A landscape with many valleys, sampled at points; each row gives a point and its height.
From any point a ball rolls to the lowest of the 2 points nearest to it. It stops when none of these is lower. Distance is the straight distance between rows; heights are no part of it.
potud (h 41.7): 166  85  139  124  72  168  106  90  156  108  153  170  112  154  106  117  180  159  87  105
mifak (h 50.0): 112  144  157  102  159  152  122  108  109  121  160  148  123  106  138  160  99  137  146  144
tud (h 42.6): 90  93  125  122  166  92  123  161  136  118  111  113  135  80  126  63  185  42  107  163
fumeg (h 25.3): 80  156  161  120  135  128  96  140  137  149  122  147  58  102  142  172  132  133  187  115
tinin (h 16.3): 147  116  91  114  128  128  162  104  145  158  111  133  160  199  88  72  167  122  124  97
Lokuz (h 25.6): 161  98  104  142  145  133  133  154  127  116  75  107  167  112  111  83  166  86  112  169
tafi (h 51.9): 133  165  124  117  114  138  135  107  90  124  139  106  167  121  135  127  133  131  146  159
laded (h 35.3): 97  200  144  139  133  146  139  132  167  141  155  167  147  160  158  178  45  149  112  103
gefaz (h 47.6): 118  124  122  179  202  112  150  185  87  113  120  131  122  104  153  134  98  103  100  86
fede (h 41.5): 108  115  135  121  165  90  137  126  76  120  131  117  134  102  126  101  145  76  156  108
niv (h 40.1): 123  175  125  175  89  102  129  140  95  165  131  103  157  158  171  150  72  131  108  114
serav (h 11.5): 117  176  113  203  123  129  132  166  83  130  119  122  161  126  169  154  73  151  79  145
Ribeg (h 37.8): 112  184  138  149  96  128  132  126  130  163  156  137  146  169  167  165  64  150  114  103
nuge (h 35.7): 91  87  104  104  170  97  149  98  139  138  97  123  131  119  82  51  145  94  171  102
regu (h 18.8): 153  89  86  127  159  165  150  163  158  124  89  95  170  127  112  80  157  80  73  159
Tunop (h 33.3): 153  48  97  117  165  120  122  92  150  118  104  155  127  114  70  57  104  137  142  106
sipuz (h 37.7): 146  127  158  113  109  172  94  105  149  124  188  157  95  138  100  196  128  124  66  125
Zesig (h 11.1): 118  154  136  168  170  162  82  156  130  126  120  203  94  104  128  171  99  126  137  83
mun (h 27.1): 152  98  103  131  115  128  127  67  109  104  157  143  179  156  103  77  104  156  121  133
pep (h 48.6): 52  184  166  128  133  93  135  136  85  144  179  125  139  101  139  118  153  102  161  173
mukob (h 35.4): 91  50  120  130  161  94  129  139  156  118  84  103  107  105  101  55  153  94  173  136
bipez (h 48.7): 115  180  150  123  149  157  141  134  112  131  157  141  132  124  156  176  95  151  125  133
Gefa (h 7.2): 103  124  140  156  151  90  119  185  101  138  97  119  67  91  142  130  158  100  162  93
Nobo (h 36.2): 129  143  141  165  46  117  132  125  123  148  171  108  137  165  188  154  103  161  71  92
Bup (h 39.9): 137  117  124  42  113  121  162  82  221  135  127  149  119  127  75  133  128  175  126  150
rulo (h 37.6): 142  138  138  136  54  117  134  100  125  137  187  106  158  179  175  139  98  144  101  111
kop (h 59.1): 130  132  175  81  169  123  167  161  157  127  121  132  94  83  142  180  121  152  137  163
kat (h 36.7): 143  121  113  86  94  152  110  62  161  125  159  165  124  147  82  126  148  156  126  121
Bada (h 30.3): 82  101  134  152  98  89  97  129  149  97  85  94  98  127  117  89  166  128  208  165
Zaba (h 10.5): 155  143  100  101  92  122  144  81  129  142  133  134  158  190  101  104  164  124  138  88
kis (h 53.8): 137  185  104  143  52  128  150  114  126  143  142  88  191  165  151  133  147  119  98  160
lepe (h 45.2): 91  104  134  126  159  74  133  130  104  104  124  111  152  93  116  70  165  53  129  148
ribas (h 55.6): 151  122  139  141  155  123  124  121  64  111  140  125  149  109  141  126  113  114  144  120
Gobu (h 64.1): 154  65  120  107  135  120  82  85  144  117  101  142  93  119  85  122  122  113  154  91
ligi (h 38.7): 124  146  141  89  82  131  144  70  132  129  193  123  162  172  154  150  101  152  113  133
mus (h 62.0): 164  54  103  101  143  141  125  131  164  123  80  111  103  148  100  103  133  116  142  92
peki (h 39.6): 116  183  136  90  94  122  162  82  130  148  171  98  174  166  157  155  95  139  137  148
Babav (h 63.2): 148  54  100  107  138  119  102  94  184  131  78  138  98  156  72  89  121  131  154  89
Lasa (h 21.3): 150  130  95  143  110  132  132  151  158  172  45  118  162  150  96  94  190  101  133  176
pibu (h 7.1): 160  108  86  120  148  143  163  150  133  117  108  93  155  146  123  96  145  90  82  119
buv (h 43.8): 73  177  153  172  147  115  121  186  80  131  146  139  117  86  150  133  148  122  138  157
nila (h 15.1): 120  147  118  156  161  107  133  180  88  139  81  119  92  89  136  138  149  104  124  92
noga (h 11.4): 138  155  125  111  142  109  132  106  86  140  121  126  137  149  130  139  129  91  148  79
Silib (h 31.2): 116  90  91  101  183  122  171  97  149  142  100  117  154  148  81  49  129  99  137  110
petof (h 41.8): 126  114  141  44  115  112  138  85  219  129  107  131  91  117  87  162  118  152  143  147
res (h 25.0): 92  173  123  215  153  120  131  179  86  120  104  147  160  111  156  136  79  137  100  127
Tomi (h 38.9): 52  174  146  176  156  129  115  211  115  128  166  170  104  85  142  127  140  142  158  131
kitos (h 16.2): 127  113  105  124  139  125  143  151  164  155  46  102  137  134  99  78  181  69  137  145
takev (h 35.9): 136  153  166  116  104  155  119  108  151  120  196  154  116  159  142  191  115  137  55  113
rike (h 4.4): 146  148  113  157  164  122  113  142  101  131  124  173  105  145  136  171  94  114  93  44
kuda (h 38.1): 92  148  103  203  183  105  138  190  88  116  86  151  139  111  142  130  94  133  94  88
zesu (h 30.1): 172  119  95  119  128  130  126  157  112  130  88  114  86  125  128  152  141  120  113  71
ribo (h 59.2): 185  92  111  144  85  177  123  148  123  110  141  125  149  141  125  108  171  162  103  149
bet (h 63.1): 134  171  167  117  183  134  175  179  167  118  137  176  121  109  145  185  88  160  92  135
tefif (h 46.8): 99  178  152  134  149  143  142  156  94  128  146  124  124  91  159  150  126  138  142  160
nobaz (h 40.6): 168  81  107  135  112  148  114  116  152  142  90  140  120  163  86  85  143  169  155  135
Lofa (h 29.3): 154  95  97  128  138  134  114  61  137  121  143  167  142  122  74  65  103  167  137  128
Sur (h 39.1): 84  66  117  117  174  120  136  150  156  123  95  98  132  90  112  51  160  67  129  162
Vasen (h 42.3): 124  132  155  150  99  84  122  117  87  165  144  85  187  136  158  123  56  94  136  139
zok (h 36.8): 134  143  84  160  97  88  163  156  107  142  119  78  150  166  164  134  110  114  43  87
biru (h 19.4): 131  174  123  166  109  145  147  154  104  127  157  104  158  127  176  166  82  161  85  159
kiv (h 31.3): 141  78  93  146  145  122  108  75  156  134  110  173  107  101  67  54  91  162  163  116
fak (h 28.0): 96  123  130  151  94  107  101  143  153  130  57  103  123  127  118  86  186  110  182  174
zufi (h 54.5): 121  170  116  114  59  134  178  99  151  139  172  95  190  167  159  140  144  148  103  166
kidi (h 22.1): 156  108  133  111  113  136  97  57  115  106  190  156  141  150  111  140  105  135  103  119
Vored (h 57.6): 164  114  115  138  117  171  130  120  91  98  161  107  174  116  142  118  124  152  119  179
kido (h 56.8): 79  124  161  115  123  123  129  164  136  116  143  98  97  67  146  127  154  144  169  203
Tulal (h 60.5): 155  124  188  79  185  100  168  148  153  122  134  165  120  94  126  180  100  148  113  152
kod (h 38.3): 129  139  129  48  105  137  154  61  188  131  165  155  126  145  87  140  138  160  107  133
Dudi (h 24.9): 109  101  153  125  138  94  85  134  123  132  105  130  65  113  133  149  150  105  192  90
vus (h 28.6): 59  143  176  125  146  126  114  184  148  142  148  152  57  97  154  163  129  147  183  135
futum (h 54.7): 89  85  172  145  139  121  83  154  104  101  151  128  74  70  145  136  128  149  184  148
Fum (h 52.9): 152  173  98  142  91  128  137  123  98  130  121  99  178  140  146  131  148  110  108  147
bekav (h 56.7): 168  103  121  142  135  129  127  114  77  99  147  107  171  134  137  112  106  122  114  135
nuvi (h 15.0): 153  158  132  155  122  128  100  120  113  135  160  162  124  171  146  182  86  125  94  70
zeson (h 28.5): 166  151  113  120  99  179  138  155  120  120  142  115  112  111  152  173  144  176  97  144
Lem (h 60.9): 183  70  98  119  119  147  118  162  152  111  69  99  101  138  124  118  146  126  130  105
zuvo (h 59.9): 189  97  99  133  96  163  117  156  127  124  97  113  123  138  117  116  162  151  129  135
gofa (h 30.6): 165  149  108  142  72  172  150  141  122  107  166  114  129  131  164  157  166  176  70  142
kure (h 38.2): 148  128  143  75  112  168  108  109  156  130  151  145  90  123  114  191  127  140  112  134
maza (h 40.0): 138  132  157  48  123  137  127  98  188  142  138  138  86  120  91  191  124  133  111  144
mup (h 24.5): 122  119  88  103  160  136  172  113  157  140  99  99  168  175  96  68  154  85  113  114
liti (h 38.5): 130  94  116  105  159  103  131  96  108  122  112  128  137  113  99  81  142  105  167  104
lodub (h 25.9): 158  133  83  119  145  123  155  153  108  137  111  102  106  144  139  148  136  107  83  59
denur (h 21.5): 116  123  153  101  139  130  80  102  117  138  115  144  83  101  120  166  125  122  184  110
dekid (h 32.1): 85  118  143  138  91  108  100  154  136  105  103  87  92  96  140  115  168  130  196  173
gege (h 32.9): 89  111  125  167  112  104  101  109  174  102  56  107  106  159  117  88  150  156  204  163
gopu (h 30.5): 84  194  141  149  154  154  133  150  177  109  144  192  152  122  155  168  53  141  118  98
Luzen (h 40.8): 146  159  107  162  68  85  144  138  107  159  128  82  171  170  156  127  108  108  80  111
nutat (h 25.8): 157  156  131  98  126  159  172  164  149  130  149  126  104  111  156  198  125  176  72  145
zim (h 42.1): 167  70  113  129  92  157  97  96  166  131  129  171  112  161  78  101  156  171  122  119
bupu (h 32.5): 118  80  131  135  140  98  113  160  121  115  91  101  115  87  118  76  171  89  159  155
Fem (h 34.2): 124  163  155  147  75  143  128  118  144  136  187  146  117  172  177  182  100  162  61  99
zakik (h 10.7): 132  124  115  111  128  113  139  136  124  140  69  109  134  121  103  89  173  84  168  119
Duso (h 53.0): 141  103  124  138  194  120  139  151  78  106  130  111  133  96  144  124  105  88  115  102
Nud (h 25.1): 116  124  121  153  108  123  116  133  167  163  36  114  139  151  91  86  178  123  167  180
divi (h 18.9): 158  103  89  107  138  132  169  143  125  113  131  96  128  161  146  120  131  97  69  74
benek (h 29.6): 130  108  121  148  128  106  107  164  134  122  70  116  144  77  130  82  188  73  121  186
venav (h 51.6): 129  114  155  126  172  137  83  94  99  120  161  168  116  105  121  164  92  126  144  121
ruz (h 31.5): 153  64  96  135  171  134  150  111  131  120  118  137  159  140  73  46  115  138  115  132
lev (h 39.8): 155  107  149  103  77  170  93  87  155  111  178  161  95  144  105  156  165  135  77  118
Bal (h 39.0): 130  97  113  147  111  144  111  101  169  144  75  127  112  152  90  83  124  192  179  167
dozad (h 32.7): 164  125  112  106  116  137  93  127  127  135  97  125  80  134  126  156  146  121  152  84
gute (h 57.9): 93  141  170  107  153  135  145  175  145  125  128  114  81  70  150  163  129  154  161  170
noge (h 49.8): 59  165  148  114  128  100  132  102  96  124  166  125  149  88  121  91  157  119  163  191
nive (h 24.6): 143  109  160  128  92  130  98  76  120  117  201  136  155  170  154  153  74  135  93  116
rozi (h 51.0): 101  148  135  104  122  138  144  91  116  122  140  111  162  97  110  100  148  139  164  187
mirub (h 34.1): 114  124  138  109  107  131  110  120  132  124  101  107  96  102  124  126  145  140  200  143
zedun (h 53.2): 114  100  170  139  174  137  76  132  99  115  150  164  87  81  138  153  111  132  168  125
befom (h 21.9): 104  178  141  153  163  180  105  150  160  124  145  207  117  112  128  185  84  133  115  105
Sinik (h 46.7): 76  173  160  152  142  93  126  123  73  136  158  124  156  122  152  119  123  94  159  142
Butu (h 5.7): 141  156  105  107  112  107  145  98  102  138  121  116  167  175  118  110  142  93  145  90
luguk (h 33.2): 56  166  163  140  162  137  140  203  150  131  157  173  88  84  154  149  131  151  161  132
Ribot (h 55.8): 92  115  163  149  136  135  112  168  96  117  151  113  99  65  146  128  149  132  168  180
kema (h 61.8): 156  148  168  81  167  128  164  150  158  127  156  162  117  123  138  197  102  145  85  134
tepi (h 13.6): 113  126  126  115  141  92  129  154  117  136  83  103  95  106  126  111  170  80  171  97
vid (h 22.9): 142  167  139  119  122  149  176  155  131  121  167  111  149  126  172  179  102  173  73  164
miba (h 36.4): 97  113  119  183  130  120  112  100  171  140  58  114  103  157  100  78  120  188  186  190
sugud (h 36.1): 133  137  142  79  112  160  116  115  145  132  116  120  90  102  126  166  133  154  163  139
Muda (h 44.4): 103  157  152  158  134  79  129  107  77  141  145  102  178  132  161  121  81  87  153  129
bir (h 15.2): 161  131  133  147  157  144  86  144  108  131  123  171  95  118  125  181  108  116  116  71
lik (h 17.1): 114  153  145  122  148  116  113  126  87  145  126  142  100  112  134  147  139  106  171  100
dezo (h 58.4): 177  117  99  161  88  155  140  138  104  105  143  111  184  144  139  107  152  133  95  174
tam (h 19.3): 161  142  139  118  107  138  108  98  98  121  169  140  134  162  133  161  115  128  110  94
sev (h 26.5): 147  65  94  134  179  153  157  143  147  133  104  116  167  145  91  58  135  106  92  161
Muged (h 34.8): 161  124  116  89  103  145  108  97  128  134  124  144  119  147  99  136  146  133  150  100
paza (h 40.7): 117  160  145  125  92  108  133  94  107  151  164  100  174  159  165  137  69  128  140  136
tiza (h 32.4): 145  160  125  149  83  157  141  132  119  117  174  132  113  151  173  179  135  180  65  110
sife (h 31.4): 139  162  86  150  134  101  162  155  100  134  109  105  125  161  148  150  117  118  62  64
vukat (h 24.7): 163  82  129  127  106  114  116  65  111  96  189  137  170  167  124  101  90  137  101  109

For each start below, name the point where the ball stops.
lepe -> Butu
Babav -> serav
noge -> serav
potud -> serav
petof -> lodub
Nobo -> serav

Call two points neighbours if one is among the 2 nearest of the other. Go from one point of each pair to the other, from neighbour to neighbour, staying as low as possible. Name the highest point that can't be avoided.
Gefa, zakik -> tepi
pibu, rike -> Tunop
rike, Zesig -> bir
